A landscape with many valleys, sampled at points; each row gives a point and its height.
From any point a ball rolls to the lowest of the 3 points nearest to it. It stops when none of these is lower. Distance is the straight distance between rows; heights are no part of it.
z677: [ 80  93 118  56 113  99 139 125  84 115  78 113 153 128 136 124 115  86
 114 132 151  89 121  84 110 142 129 118 133 144 190 151  90 112 124 143
 125  64  79 111 117 113  69  72 184  56 102 183 100 128 160 120 138  86]  (h 426)
z826: [105 123 128  40 125 108 165 142  71 133  73 110 118 134 136 141  72  88
 105 107 167 100 115  87  89 136 120 106 137 113 159 128  87  83 124 158
 164 105 147 113  88 126  58  77 185  66  89 167 106 152 184 102 128  91]  (h 193)
z199: [147 133 110 125 125 124 139 124 120 135 129 119 127 115 137 117 115 125
 121 125 152 148 148 119 137 138 133 149 118 131 134 136 130 134 161 130
  91 125 120 117 145 114 153 134 116 139 105 131 103 122 100 127 123  96]  (h 149)
z513: [157 160 200 164 128 167 145 133 149  99 119 157 116 133 143 159 143 130
 134 128 102 129 140 210 135  45 123 123 130 119  86  74 142 143 121 141
 162 175 114 148 112 153 164 176  79 203 133 125 199 109 149 159 102 128]  (h 592)
z730: [ 88 140 143 110 144 167 175 135 134  98  31 109 117 113 111 116 184  76
 117 148 109 118 150  88 109 134 123  70 123 112 173 155  69 129  93 122
 173  65  35 129  46 129  81  92 157  69 171 180 171 164 173 175 172 116]  (h 559)
z934: [109 104 103  57 113 110 119 124  82 124  80 110 148 133 140 133  91  78
  83 118 161  82 127  96 105 141 125 121 144 143 180 154  97  91 138 135
 112  87 118 116 129 113  63  82 198  77  93 170  83 138 160 103 121  99]  (h 374)
z864: [ 93  96 118  89 112 110 127 115  90 116  91 108 153 124 139 117 135  93
 118 140 144 102 134  80 123 135 138 111 122 142 182 160 106 131 122 132
 104  59  44 105 120 110  87  87 171  76 107 183 109 112 136 139 150  84]  (h 650)
z987: [118  93 120 182 131 104  91 137 164 143 182 118 146 132 105 107 176 178
 168 145  88 139 112 131 159 167 159 160 145 152  99 140 174 180 107  93
 118 151 170 141 185 125 172 141  86 147 150  81 139 126  80 105 147 182]  (h 260)
z804: [140 122 130 194 135 131  98 128 169 117 126 106 155 109 124  94 179 143
 170 166  87 121 138 115 150 164 147 160 138 148 114 154 158 200 129  98
 109 135 106 127 171 109 174 154  85 149 158 109 159 134  74 162 163 153]  (h 395)
z302: [ 71 114 147  81 129 132 149 125 107  99  55 116 143 120 127 111 160  89
 140 154 123  95 131  70 111 141 128  95 122 129 187 152  82 141 102 138
 140  60  26 106  66 118  55  83 171  60 143 192 136 133 166 164 168 112]  (h 604)
z379: [139 148 145 182 132 159 148 147 160 117  94 105 121 113 143 128 144 112
 150 158  95 127 146 144 133 103 133 138 128 129 120 128 140 179 119 103
 123 144 104 120 135 115 167 163  81 176 154 127 181 131  89 184 140 121]  (h 124)
z880: [ 97 115 128  76 117 119 169 138  87 138  82 104 121 129 141 125 113  98
 121 125 145 112 133  82 110 125 132 101 114 124 167 138 101 109 116 144
 137  84  82 113  89 116  85  93 161  85 105 184 127 126 156 137 143  85]  (h 356)
z715: [131 147 154 162 130 157 166 145 131 126  84 108 101 128 133 137 138  96
 117 134 110 139 157 140 115  67 127 101 108 111 121 120 125 141 110 126
 150 133  81 131  96 131 148 143 107 169 129 161 176 124 122 176 138  97]  (h 620)
z70: [131 111 115 174 130 117 112 117 158 125 156 109 144 116 116  92 164 156
 157 158 100 139 140 114 160 171 148 166 133 147 120 149 161 184 141 110
 101 137 119 135 183 117 173 145  89 138 142 104 131 128  75 135 150 145]  (h 230)
z985: [148 148 164 148 129 140 139 135 165 120 175 177 123 120 147 143 132 178
 167 123 120 163  96 196 160 100 125 156 139 114  87  79 157 157 124 129
 132 176 156 120 139 147 167 171  72 180 150  94 155 111 129 126 112 155]  (h 114)
z989: [176 167 126  73 140 144 145 134  86 137 105 128 107 138 139 166  60  99
 102  96 187 127 115 140 102  92  97  95 145  96 117 102 106  46 134 165
 153 127 164 109  90 136  97 105 156 122  94 148 104 135 162 113 111  79]  (h 271)
z969: [135 104 108 164 138 103  86 131 164 140 203 155 132 123 103 132 142 174
 136 128 109 156 104 164 153 164 141 147 135 133  97 130 163 137 127  96
 100 152 213 144 169 144 160 143 106 157 151  61  97 130  99  79 113 190]  (h 130)
z2: [ 73 112 127  20 123 100 166 142  79 109  60 123 141 126 132 126  86  84
 113 123 159  80 111  80  87 149 115 119 152 119 175 141  77  94 127 166
 166  96 137 117  99 126  35  65 202  39  91 169 114 159 195 111 129 103]  (h 183)
z532: [174 164 158 113 124 154 163 127 113 131 140 150 103 134 148 154 103 132
 124 107 167 152 133 167 124  69 112 112 124  95  85  79 127  88 134 170
 152 153 126 127 101 155 147 134 113 164 102 150 140  97 141 136 107  85]  (h 275)
z461: [123 132 125 151 126 132 131 121 133 118  73  90 134 113 133 115 155  92
 126 152 117 114 153  99 136 122 139 107 111 131 154 159 123 164 117 114
 109  86  41 107 116 119 134 122 122 128 139 169 142 121 104 176 171 102]  (h 774)
z166: [145 131  70 134 126 133  72  99 125 131 147 132 138 127 122 112 104 118
  80 114 146 125 160 113 129 160 102 157 119 157 154 154 128 104 185 115
  81 142 159 147 164 106 130 140 170 119 125  99  71 143 105 103 105 149]  (h 134)
z882: [138 142 123  67 128 126 166 143  76 144  97 114 105 136 137 147  69  97
 107  97 177 121 123 107  95 110 115  99 133 107 136 113  94  71 127 159
 152 111 143 116  88 129  94  96 165 103  88 164 111 132 168 111 116  78]  (h 248)
z720: [ 80  96 136  72 109 117 143 120  99 106  78 117 148 125 136 110 140  91
 130 142 138  95 125  70 118 139 131 107 122 140 183 149  89 128 113 142
 134  62  37 106  92 114  69  79 175  57 119 194 120 118 158 145 158  96]  (h 552)
z871: [179 164 130  92 134 147 153 134 101 140 130 141 109 129 143 156  79 113
 108 102 185 144 122 149 116  89 104 108 126  95 105  95 111  66 143 165
 141 134 150 120 103 143 130 124 134 142  94 144 117 114 146 122 101  79]  (h 222)
z946: [133 118  61 131 113 125  62  88 119 122 139 126 173 131 120  95 121 107
  75 127 142 107 158 101 132 150 103 164 140 163 172 172 113 120 179 125
  83 114 113 163 186 101 125 127 178  77 120 130  74 125 111 110 120 131]  (h 228)
z652: [142 152 162  93 132 152 172 126  83 143 110 122  87 151 141 155  93 116
 120  99 158 137 131 129  91  76 112  81 116 102  99  86 107  61 115 187
 188 132 117 131  62 153 110 112 141 127  83 160 145 109 174 131 114  77]  (h 249)
z813: [121 140 179  93 129 149 174 127  82 139  98 113  83 156 132 149 104 123
 127 100 148 123 137 117  78  76 126  75 111 103  99  86 103  63 112 193
 209 128 112 136  48 154  95 110 147 111  93 162 166 120 188 139 119  88]  (h 241)
z265: [135 134 126 182 126 140 113 124 156 110  93  97 149 108 129 107 169 106
 148 162 101 122 151 112 139 138 137 140 128 135 129 156 144 189 132 108
 100 116  73 116 155 111 163 144  93 144 148 136 153 128  82 178 168 120]  (h 601)
z699: [118  91 133 180 126  98  93 150 167 145 207 133 148 139 112 123 164 191
 169 127  89 144  86 167 165 151 162 147 153 145  82 125 180 175  84  83
 121 154 201 130 180 145 170 145  72 169 162  74 138 121  97  89 137 200]  (h 292)
z961: [139 152 195 148 132 169 155 132 133 104  84 126  91 161 131 148 145 104
 113 128 105 134 172 178  93  41 136  64 111 125  96  92 120  99 110 154
 194 147  88 148  69 155 143 146 111 185 116 148 198 117 161 164 103 104]  (h 569)
z637: [ 74  82 114  44 110 105 114 120  89  99  92 125 162 129 133 125 115  81
  95 140 149  70 119  91 102 143 127 125 155 158 193 163  85 106 123 148
 120  66  83 111 132 112  48  69 199  45 105 179  87 129 165 110 129 100]  (h 281)
z122: [138 115  72 161 128 118  77 108 145 128 168 140 141 124  98 107 139 139
 102 136 121 137 150 114 146 178 122 165 123 152 137 163 135 134 171 113
  90 143 159 162 187 113 148 136 137 110 128  88  79 134  89  96 118 156]  (h 261)
z527: [144 123  88 154 139 118  86 118 157 138 190 151 125 120  99 125 121 154
 116 126 129 150 134 140 142 168 128 155 121 138 117 146 144 121 160 105
  95 159 194 146 163 131 147 146 127 143 139  67  81 140  99  93 106 169]  (h 123)
z672: [131 139 189 161 119 138 125 133 171 111 157 181 142 124 154 158 150 187
 168 120  86 140  82 213 173  86 128 156 158 127  84  59 165 175  95 114
 152 188 150 131 136 154 165 183  62 190 180  88 192 128 157 132 108 184]  (h 251)
z342: [120 108 167 162 120 106 107 141 171 132 198 167 154 136 142 153 152 204
 182 111  96 150  49 213 183 116 146 144 168 135  75  84 187 173  63  87
 135 152 198 112 158 169 164 161  64 192 182  80 166 118 138  93 122 211]  (h 199)
z93: [131 104 105 184 131 103  67 115 165 131 169 116 161 123  97  83 190 172
 153 164  88 120 132 100 165 189 148 166 138 153 115 159 158 180 131 106
 124 137 122 156 204 114 170 142 106 110 145  92 122 123  73 122 160 160]  (h 223)
z722: [ 66 107 135  18 118  98 166 143  85 100  59 127 147 119 134 122 103  91
 129 134 146  75 112  73  86 158 117 125 144 127 185 137  74 107 129 163
 158  80 106 114 100 122  36  65 199  28  97 175 124 151 192 111 134 101]  (h 178)
z220: [157 145 106 111 127 134 139 123 119 140 137 128 127 120 143 131  86 118
 111 116 165 146 139 129 124 127 119 137 123 129 130 131 124 102 164 135
  94 133 145 116 138 119 144 126 127 141 102 129  95 129 114 113 110  98]  (h 173)
z839: [ 91 129 140 116 126 143 162 134 113 120  53  95 114 120 134 120 156  85
 123 145 116 115 145  83 116 118 134  84 105 118 166 146  96 136  97 123
 146  71  34 114  68 125  91 103 150  94 144 184 154 136 150 176 168  96]  (h 843)
z74: [143 139 110  80 125 126 156 135  92 146 107 114 119 125 147 143  77  97
 102 110 168 119 130 111 108 121 121 116 127 123 145 132 109  87 139 137
 122 110 136 109 115 114 116 106 151 120  93 153 100 130 136 113 122  81]  (h 307)
z313: [101 140 166 128 134 171 182 139 124 118  52  98  89 142 114 122 153  92
 120 125 102 125 167 102  83  88 134  66  97 110 142 124  91 101 100 136
 201 105  76 147  41 132  94 114 142 113 141 168 194 145 162 173 140  94]  (h 343)
z320: [155 146 120 127 132 130 146 125 131 130 158 136 121 115 139 132  99 136
 133 120 152 163 135 141 136 132 123 153 126 121 114 124 138 130 160 126
  90 145 144 123 145 118 162 143 107 160 116 110 104 122 106 118 107 107]  (h 174)
z592: [120 119 167 163 127 116 121 147 175 127 186 159 140 133 137 145 151 195
 178 123  95 150  65 194 170 117 145 151 161 128  81  91 174 180  81  94
 134 171 182 121 153 147 164 167  59 187 178  78 166 123 136 114 126 199]  (h 172)
z862: [142  96  81 189 134 101  66 131 158 151 207 146 136 133  82 122 162 172
 111 127  99 137 125 143 153 175 143 148 132 142 105 158 161 135 123  93
 107 152 213 173 190 137 158 137 121 131 142  60  96 134  89  75 125 197]  (h 168)
z324: [123 143 147 133 118 140 180 139 103 142  88 102  94 139 141 136 119 110
 120 121 134 132 152 112 105  84 131  90  99 109 130 116 114 115 115 146
 156 119  79 123  80 132 122 124 123 139 107 171 160 118 136 160 134  81]  (h 225)
z119: [111 135 128 139 132 142 142 133 137 114  46  94 128 116 126 125 161  71
 117 153 110 120 151  99 133 112 137  83 119 119 159 159 105 157  99 113
 131  74  31 108  92 119 122 113 132 127 151 179 147 134 122 187 170 100]  (h 827)
z90: [132 110  71 172 126 105  59 114 153 144 182 138 148 126  86 100 159 151
 103 140 102 129 144 115 153 184 124 162 126 149 127 163 141 143 155 102
 110 137 162 183 197 113 156 138 135  96 137  79  86 132  91  93 125 176]  (h 224)
z666: [110 133 163  77 126 139 187 134  74 140  87 104  92 152 135 141 102 115
 132 101 151 119 131  87  79 103 123  90 110  99 124  98  94  76 111 185
 199 123 110 134  48 141  77  97 157  91  88 164 160 130 182 134 125  85]  (h 232)
z251: [140 136 122 149 135 126 133 126 152 133 174 139 123 117 129 124 123 158
 149 131 134 161 124 148 145 140 140 159 129 123 108 116 147 151 149 122
  97 156 159 124 152 126 170 154  92 168 130  93 119 121 101 118 115 134]  (h 181)
z977: [114 114 168 181 120 113 104 147 171 134 182 138 153 139 142 146 160 196
 190 120  72 136  59 187 156 120 148 148 170 145  84  99 182 199  53  79
 143 165 185 122 154 146 167 170  56 199 181  81 186 130 132 118 135 216]  (h 209)
z763: [129  93  86 186 130  97  66 118 155 146 189 134 148 126  85  98 178 173
 127 153  92 131 131 116 160 182 145 166 138 151 114 167 154 159 137 102
 115 143 159 175 205 116 169 134 114 101 136  85 107 133  79  97 141 174]  (h 240)
z239: [148 159 189 148 122 162 154 131 131 117 113 143 101 142 153 157 128 124
 123 125 121 135 155 187 121  48 121 104 120 114  83  81 135 115 117 156
 168 171  97 143  96 153 158 159  98 187 116 145 179 104 147 162 108 107]  (h 584)
z834: [138 116  59 161 118 107  55  90 140 132 168 142 163 129  98  97 153 142
  93 141 113 126 155 104 149 170 117 164 126 155 152 174 130 142 167 119
  98 131 130 177 197 101 149 139 151  84 130  94  78 130  92 107 129 150]  (h 280)
z663: [116 143 182 147 141 173 171 143 129 114  65 100  83 157 115 139 147  95
 107 125  92 133 169 142  79  56 134  61 107 118 120 115 103  99 110 145
 205 131  82 148  48 141 119 130 133 151 127 154 196 135 161 169 119  98]  (h 511)
z165: [120 140 187 113 139 168 171 121 101 122  86 111  71 174 128 148 127 120
 124 109 124 130 154 127  66  64 131  62 106 113  95  84 108  63 116 190
 210 136  96 143  37 164 100 121 145 138 102 151 183 116 188 149 117 100]  (h 263)
z492: [128 130 135 181 135 128 119 130 161 120 141 109 137 116 129  98 158 147
 163 156  99 134 136 125 146 149 147 165 131 138 113 137 160 191 132 104
 108 145 115 122 168 115 173 158  80 153 150 108 153 128  80 153 149 147]  (h 334)
z336: [125 133 141  76 121 130 181 140  74 150  97 111  98 135 134 146  91 104
 117  99 162 129 123 100  87  96 119  99 125  98 123 104  95  76 115 173
 181 116 117 128  69 135  90  97 152 103  87 169 139 127 172 124 124  77]  (h 231)
z73: [138 118  73 106 120 125  86  99 108 129 116 112 159 130 134 109  94  91
  69 116 160  97 151 108 121 144 114 149 134 155 173 162 113  99 175 126
  85 111 129 135 159  99 113 117 178  95 109 139  66 139 121 108 110 115]  (h 212)
z587: [122 102 126 190 130 112  88 133 173 132 153 104 157 124 109  92 188 172
 176 162  71 121 118 115 154 175 154 160 146 151  98 145 178 197 112  91
 121 147 145 131 184 112 170 148  89 141 163  92 151 130  72 133 160 184]  (h 332)
z920: [123 133 123 104 118 125 166 131  95 147 102 103 108 129 149 129 107 107
 120 117 152 130 134 103 118 108 133 109 106 118 144 132 114 117 125 140
 128 108  92 113 105 120 124 113 138 123 100 172 125 117 127 144 131  79]  (h 371)
z912: [112 148 146  36 141 117 173 149  63 124  68 117 107 137 128 148  59  98
 115 100 177 100 110  84  71 121 103 106 153  96 144 118  78  67 124 181
 189 118 168 127  76 141  45  75 190  59  89 154 124 162 207 107 131  99]  (h 204)
z669: [134 136 124 160 126 128 144 126 136 123 115 102 123 112 146 110 136 121
 146 147 121 132 151 121 136 126 134 145 119 134 126 141 146 173 142 118
 103 127  85 118 140 115 165 147  95 155 128 144 142 121  90 163 148 108]  (h 686)
z475: [129 120  47 170 122 112  37  94 143 148 171 154 152 135  99 105 145 132
  75 129 111 110 154 107 147 174  99 160 122 146 147 180 132 127 165 113
 102 145 154 187 192 108 135 138 171  75 143  79  71 138  99 109 123 194]  (h 341)
z23: [169 159 121 118 144 138 123 120 155 126 180 177 123 113 128 147 105 157
 136 119 155 169 112 179 144 135 109 146 131 112 103 102 139 109 154 128
 100 159 183 119 136 142 154 151 106 163 136  81 100 131 120 106  94 141]  (h 101)
z222: [121 117 145 176 127 117 120 141 168 135 167 132 136 126 126 124 151 182
 181 144  92 146  94 154 146 147 151 160 146 138  95 122 171 191 110 101
 122 168 166 119 164 129 173 165  68 179 159  79 159 124  97 129 138 180]  (h 293)
z530: [155 135  80 159 146 123  60 110 148 144 187 158 123 122  98 131 115 144
 102 118 130 130 138 131 136 163 114 149 113 134 124 144 149  97 164 106
  85 161 204 143 163 125 126 147 155 138 146  61  64 144 101  94  99 193]  (h 128)
z661: [134 104 136 148 135 110  93 143 174 135 214 177 142 133 116 154 143 189
 155 114 108 160  63 210 172 135 146 134 158 127  77 107 178 143  90  89
 114 149 222 121 157 169 152 143  84 175 172  69 125 113 121  75 113 203]  (h 238)
z851: [154 142 134 135 145 129 121 125 163 125 193 176 124 117 125 145 122 170
 152 122 135 170  95 187 163 137 124 148 140 113  89 100 151 132 141 121
 107 168 192 116 150 146 160 154  95 171 149  79 118 125 120 101  98 162]  (h 107)
z362: [149 150 139 129 126 140 163 134 117 139 135 131 105 128 148 137 101 124
 127 116 151 150 136 138 127  94 128 130 112 114 115 110 127 116 136 143
 121 144 119 116 117 131 154 137 110 159 102 139 131 112 118 135 116  87]  (h 227)
z959: [162 158 124 105 135 138 153 130 109 135 137 132 119 123 147 145  90 114
 116 108 168 151 129 139 119 109 116 125 123 108 122 119 117 102 144 148
 115 137 144 119 117 131 144 125 125 152  99 143 115 119 128 122 108  84]  (h 189)
z656: [195 179 121  92 147 151 128 122 114 134 129 151 118 123 143 161  71 115
 107  99 187 142 120 158 119 104  96 117 140  99 114  99 120  65 149 149
 117 138 168 110 109 133 125 126 141 148 108 130  98 129 138 122  98  88]  (h 252)
z352: [117  87 108 194 130 102  69 138 166 150 190 108 161 131  94  95 201 186
 164 154  70 114 112 111 163 185 165 154 146 152  93 158 178 179  95  88
 134 147 153 160 201 126 174 135  91 124 156  84 141 127  73 109 156 193]  (h 372)
z888: [150 154 147 147 125 142 162 135 137 130 146 138 108 122 152 138 113 140
 149 126 139 156 130 160 134  97 126 145 120 110 107  98 139 143 139 137
 125 163 122 116 126 131 164 163  88 177 121 125 149 110 115 143 118 113]  (h 264)
z745: [165 128 110 158 151 125  53 122 168 137 209 184 120 131 100 169 128 166
 123 123 116 133  98 189 148 152 120 122 117 118  98 121 170  99 122  82
  84 152 238 128 153 154 115 148 129 165 164  48  79 128 106  83 100 214]  (h 137)
z204: [ 67 116 145  49 117 120 178 138  91 109  65 117 132 125 135 115 131  94
 143 136 138  89 117  65  99 150 116 105 119 119 185 131  82 122 111 155
 162  74  68 120  72 123  46  72 184  39 116 187 143 134 185 145 153 100]  (h 87)
z399: [133 127 162 146 130 116 124 140 171 126 193 184 132 123 139 148 141 187
 171 126 117 166  68 207 176 122 138 153 150 117  79  81 164 159 104 118
 130 171 190 119 152 156 160 165  63 180 165  80 149 117 137 111 110 179]  (h 147)
z981: [106 141 137 140 124 145 168 141 122 126  55  99 106 127 130 126 147  87
 121 140 111 126 155 104 116  98 136  88 102 115 151 144 106 140 105 123
 153  95  55 119  79 123 115 117 128 127 142 175 163 133 130 179 154  94]  (h 842)
z915: [179 168 112 117 151 146 102 115 151 130 171 172 121 124 128 151  89 142
 123 113 162 154 119 170 134 140  98 137 126 115 110 112 142  89 165 127
  90 156 191 108 133 132 135 148 133 162 135  80  81 136 115 105  89 146]  (h 97)
z341: [116 125 123 128 118 122 155 131 107 136  94  97 121 126 143 122 127  97
 121 133 137 122 146  97 127 115 141 114 106 128 150 144 129 141 125 127
 115  97  66 103 117 118 129 118 129 126 113 172 132 111 113 152 148  84]  (h 594)
z681: [138 131 127 157 124 123 137 127 139 128 144 121 128 118 134 109 133 138
 146 141 129 146 139 122 145 139 139 162 125 129 121 133 151 169 144 123
  99 137 112 116 162 118 170 152  89 151 123 121 129 120  92 142 140 116]  (h 445)
z171: [ 56 102 145  37 114 108 164 138  89  93  70 127 152 121 138 108 130  99
 140 144 138  74 116  71  99 155 121 117 138 135 186 139  77 120 114 161
 149  65  63 111  93 111  37  70 195  31 113 187 125 136 183 132 143 102]  (h 155)
z180: [ 84 120 136  85 117 123 177 135  89 130  68 102 113 124 137 121 128 100
 133 128 131 108 132  77 103 128 128  95 102 120 167 131  95 116 112 147
 160  86  65 115  69 113  75  95 156  75 115 183 146 134 167 153 151  89]  (h 239)
z175: [133 120 117 161 123 122 111 114 140 118 130 104 145 117 135  98 151 123
 137 148 119 125 153 102 148 148 139 150 122 145 136 156 142 173 150 116
  88 112  78 120 171 112 159 136 110 128 126 138 124 115  84 152 151 113]  (h 322)
z578: [134 112 106 159 122 114 103 110 147 122 154 111 146 116 116  96 150 140
 136 148 119 135 147 109 148 162 141 166 125 144 137 151 145 167 157 109
  96 125 116 130 178 113 167 135 111 124 126 115 111 121  83 130 135 128]  (h 171)
z250: [187 172 110 106 152 147 100 111 131 128 150 155 121 123 130 150  68 126
 105 102 175 144 132 151 121 133  91 131 131 116 125 115 129  79 168 126
  87 153 186 100 127 127 128 144 144 157 127  95  76 141 115 109  95 137]  (h 105)
z769: [179 158 111 120 153 137  86 118 165 129 186 190 120 123 115 159 102 158
 129 120 140 150 104 183 142 148  98 132 119 118 105 104 150  92 155 109
  91 160 209 112 144 142 128 150 132 163 153  60  81 134 110 105  87 179]  (h 106)
z368: [152 138  95 134 139 124 106 116 142 133 168 143 133 120 124 126 105 134
 112 123 145 147 137 130 135 157 121 158 126 136 125 137 132 118 172 118
  85 146 173 131 159 121 152 143 130 144 126  94  85 133 101 105 106 132]  (h 127)
z196: [141 146 183 160 129 165 159 141 132 116  93 122  95 147 136 150 139 103
 115 131 109 136 165 172 106  42 127  90 117 118 101  94 126 121 111 144
 172 155  91 143  87 145 154 154 100 191 123 149 197 119 145 172 114 105]  (h 581)
z873: [114 119 186 166 113 115 102 139 173 127 177 164 158 135 157 160 157 200
 179 109  79 134  41 222 185  92 135 143 176 136  76  68 182 182  54  85
 150 161 180 120 145 163 161 173  59 202 198  89 193 131 159 115 116 221]  (h 250)
z297: [140 147 151  67 136 138 171 133  69 136  96 118  95 148 130 160  78 109
 119  92 172 131 112 107  83  96 108  85 136  99 106  92  91  47 116 189
 196 124 149 127  64 148  81  93 165  98  92 158 136 133 188 117 113  81]  (h 242)
z195: [138 148 147 159 126 147 163 140 126 129 102 109 106 120 143 129 130 115
 132 133 114 138 151 137 126  90 133 121 113 111 120 118 132 159 122 125
 126 136  88 119 108 125 157 147  95 170 127 150 166 120 109 171 139 102]  (h 673)
z102: [149 130  91 123 128 128 114 118 127 132 149 126 137 119 126 112 102 121
 110 124 152 141 144 123 130 153 123 153 121 142 138 146 130 121 171 121
  85 131 142 130 160 112 149 130 131 132 111 113  84 131 102 113 113 114]  (h 129)
z4: [134 105  94 173 127 109  77 106 151 128 165 126 157 122  97  89 169 158
 128 152 105 132 142 106 153 182 139 174 131 150 125 159 142 164 158 110
 101 130 124 162 197 112 163 137 116 103 134 100 101 113  78 119 142 149]  (h 115)
z747: [163 159 147 131 131 145 137 129 165 119 181 186 122 115 141 152 121 171
 158 118 136 168  95 207 162 105 117 149 136 103  84  74 150 128 138 141
 127 173 166 125 134 154 163 163  79 173 146  96 139 111 138 123  95 141]  (h 95)
z909: [ 82 143 151 118 137 165 189 143 118 114  40  99 100 135 112 118 166  87
 124 137 109 112 158  89  96 118 127  77 100 113 171 136  78 122 106 128
 182  89  55 131  40 125  79 103 156  89 155 174 185 150 168 174 156 100]  (h 500)
z565: [114  89  80  90 108 112  74  97 101 111 106 117 182 135 132 112 112  77
  68 126 148  76 142 105 108 130 119 145 156 172 189 173  90 108 150 134
  89  80  96 135 163 100  75  99 202  58 102 165  75 117 138 111 120 104]  (h 256)
z991: [ 86 123 132  59 115 117 182 143  73 137  78 109 115 132 137 133 102 104
 133 113 150 109 121  73  93 125 125 102 114 112 160 126  91  93 118 161
 163  92 105 121  75 126  71  85 170  72 101 179 140 142 176 132 132  82]  (h 301)
z100: [141 143 150 175 130 143 147 138 153 120 133 122 130 114 145 123 142 145
 163 149 101 141 129 154 141 110 134 155 129 124 106 117 150 181 127 108
 119 162 128 121 142 122 172 168  78 182 152 112 171 126 100 159 139 138]  (h 518)
z533: [102 142 166 111 129 156 184 139 101 130  67  95  83 149 120 133 131 106
 128 121 118 118 155  95  79  87 126  76  94 106 138 109  95  96 110 159
 193 120  86 141  34 138  88 116 150 103 111 168 179 133 173 161 139  92]  (h 110)
z799: [154 159 174 152 127 147 150 131 154 117 156 164 121 116 150 150 126 159
 154 130 117 152 114 199 157  87 124 153 135 112  88  76 149 154 125 138
 137 176 134 127 130 142 170 177  70 191 145 112 166 113 133 146 112 139]  (h 136)
z797: [116 138 164 114 122 152 184 136  93 141  83 106  82 150 135 142 119 113
 122 112 135 132 147 112  85  77 130  81 100 108 124 100 109  92 110 166
 181 126  89 135  54 139 100 123 137 123 101 171 167 125 164 154 131  89]  (h 188)
z682: [160 144  95 104 135 135 115 118 107 137 125 123 132 126 141 131  78 101
  87 103 172 127 143 121 116 139 112 135 130 138 148 139 119  92 172 127
  88 131 157 116 140 111 118 119 158 130 102 123  73 141 124 107 105 106]  (h 185)
z191: [ 98 120 129 116 120 126 149 126 109 117  71 105 130 122 136 117 149  87
 122 146 128 105 142  86 129 126 138  96 106 134 172 151 105 145 111 125
 119  64  35 106  93 118  95 100 150  97 127 192 133 124 132 168 165  98]  (h 856)
z60: [144 127  79 168 139 117  53 117 144 155 191 155 127 130  95 122 128 141
  98 121 115 128 144 129 139 172 117 148 113 141 124 156 151 107 156  98
  94 160 204 159 175 123 132 146 150 129 152  64  69 148  96  91 105 200]  (h 133)
z142: [129 106 107 135 113 122  99 107 110 112 119 108 159 123 133  97 146 111
 118 145 138 111 148  90 144 145 135 137 128 155 161 164 123 154 149 125
  87  81  59 121 162 109 133 115 140  96 117 159 106 104 101 143 150  96]  (h 467)
z589: [134 111 114 177 124 122  88 112 160 113 145 113 159 116 112  87 175 143
 154 163  98 126 142 105 155 177 145 169 130 151 125 159 151 188 146 112
 101 133 101 138 188 109 169 138 101 120 138 111 131 119  71 147 162 150]  (h 286)
z167: [149 113  87 175 141 119  55 120 157 152 207 164 123 132  90 142 134 158
 105 127 107 131 126 152 147 163 123 137 113 131 110 144 156 109 136  92
  88 159 227 157 169 138 127 147 137 137 149  50  70 139  99  85 108 213]  (h 135)
z112: [118 123 110  58 125 107 146 138  78 135  85 113 134 132 142 140  76  86
  94 108 173 103 123  97 103 128 123 109 134 128 170 145  94  83 131 144
 127  97 141 106 109 118  83  88 182  90  89 167  92 144 161 103 121  86]  (h 259)
z456: [158 128 104 149 153 124  87 123 166 131 200 165 119 124 104 141 120 160
 127 126 124 154 108 168 146 157 124 142 132 123 109 127 151 109 143 107
  90 158 222 128 155 143 141 146 117 159 145  56  85 134 103  87  97 189]  (h 117)
z155: [138 113  93 104 117 115 128 119 101 133 114 110 140 121 140 117 103  97
  98 122 161 120 149 108 125 135 130 137 125 147 153 150 117 116 156 124
  92 100 106 121 149 112 121 107 150 106 100 152  90 123 115 113 128  83]  (h 274)
z508: [ 63  83 127  32 110  95 139 127  91  95  71 126 167 126 134 123 111  86
 113 142 147  71 111  85 102 148 123 125 157 147 193 152  73 109 120 154
 138  68  87 112 117 112  33  61 211  34 104 178 101 137 183 113 132 108]  (h 202)
z133: [115 128 168 176 128 125 124 145 177 121 165 149 144 129 140 141 153 187
 184 131  81 143  75 191 158 107 137 155 163 137  93  90 165 191  84  95
 137 176 174 115 149 135 167 179  62 196 183  79 187 132 129 135 126 196]  (h 200)
z668: [105 107 108  81 112 114 148 124  89 132  95 105 136 128 143 121 104  93
 105 126 156 110 132  92 116 133 129 117 119 139 166 152 107 108 135 138
 115  86  92 111 120 113 103  96 160  89  92 171  97 125 139 121 136  79]  (h 532)
z526: [108 133 145  92 117 134 183 142  89 147  87 102 100 139 139 136 108 109
 123 111 142 122 135  93  99  98 132  91 102 110 144 118 102  96 111 157
 166 109  92 121  63 132  96 105 152 104 104 179 148 130 157 146 136  84]  (h 211)
z109: [109 106 160 184 133 110 105 154 171 145 185 129 149 137 127 125 170 193
 188 131  74 135  78 168 155 141 158 148 162 151  79 120 185 194  73  76
 128 158 188 120 165 145 165 156  63 188 175  81 175 129 108 111 143 209]  (h 255)
z744: [131 110 116 165 132 112 110 128 154 136 176 130 133 127 114 108 150 165
 151 139 110 148 121 131 149 170 147 166 128 139 108 137 160 169 141 109
 105 149 158 136 178 122 175 148  91 149 137  88 118 127  88 115 132 154]  (h 201)
z729: [137 112  73 177 136 109  52 117 149 153 191 152 138 133  88 119 147 155
  94 135 106 127 137 128 151 178 125 153 114 142 124 166 151 123 142  99
 104 155 202 176 190 127 146 141 142 116 148  61  77 139  98  86 126 204]  (h 154)

For each start below, name the point where the ball stops.
z934 | z204
z839 | z533
z912 | z204
z191 | z204
z720 | z204
z813 | z533

Call two points neighbours if one is among the 3 nearest of the other. Go from one point of each pair to the other, from neighbour to neighbour, staying as low as possible. Name the highest point that can't be avoided.
z533 and z379 | z100
z4 and z592 | z70
z4 and z533 | z989
z915 and z747 | z851
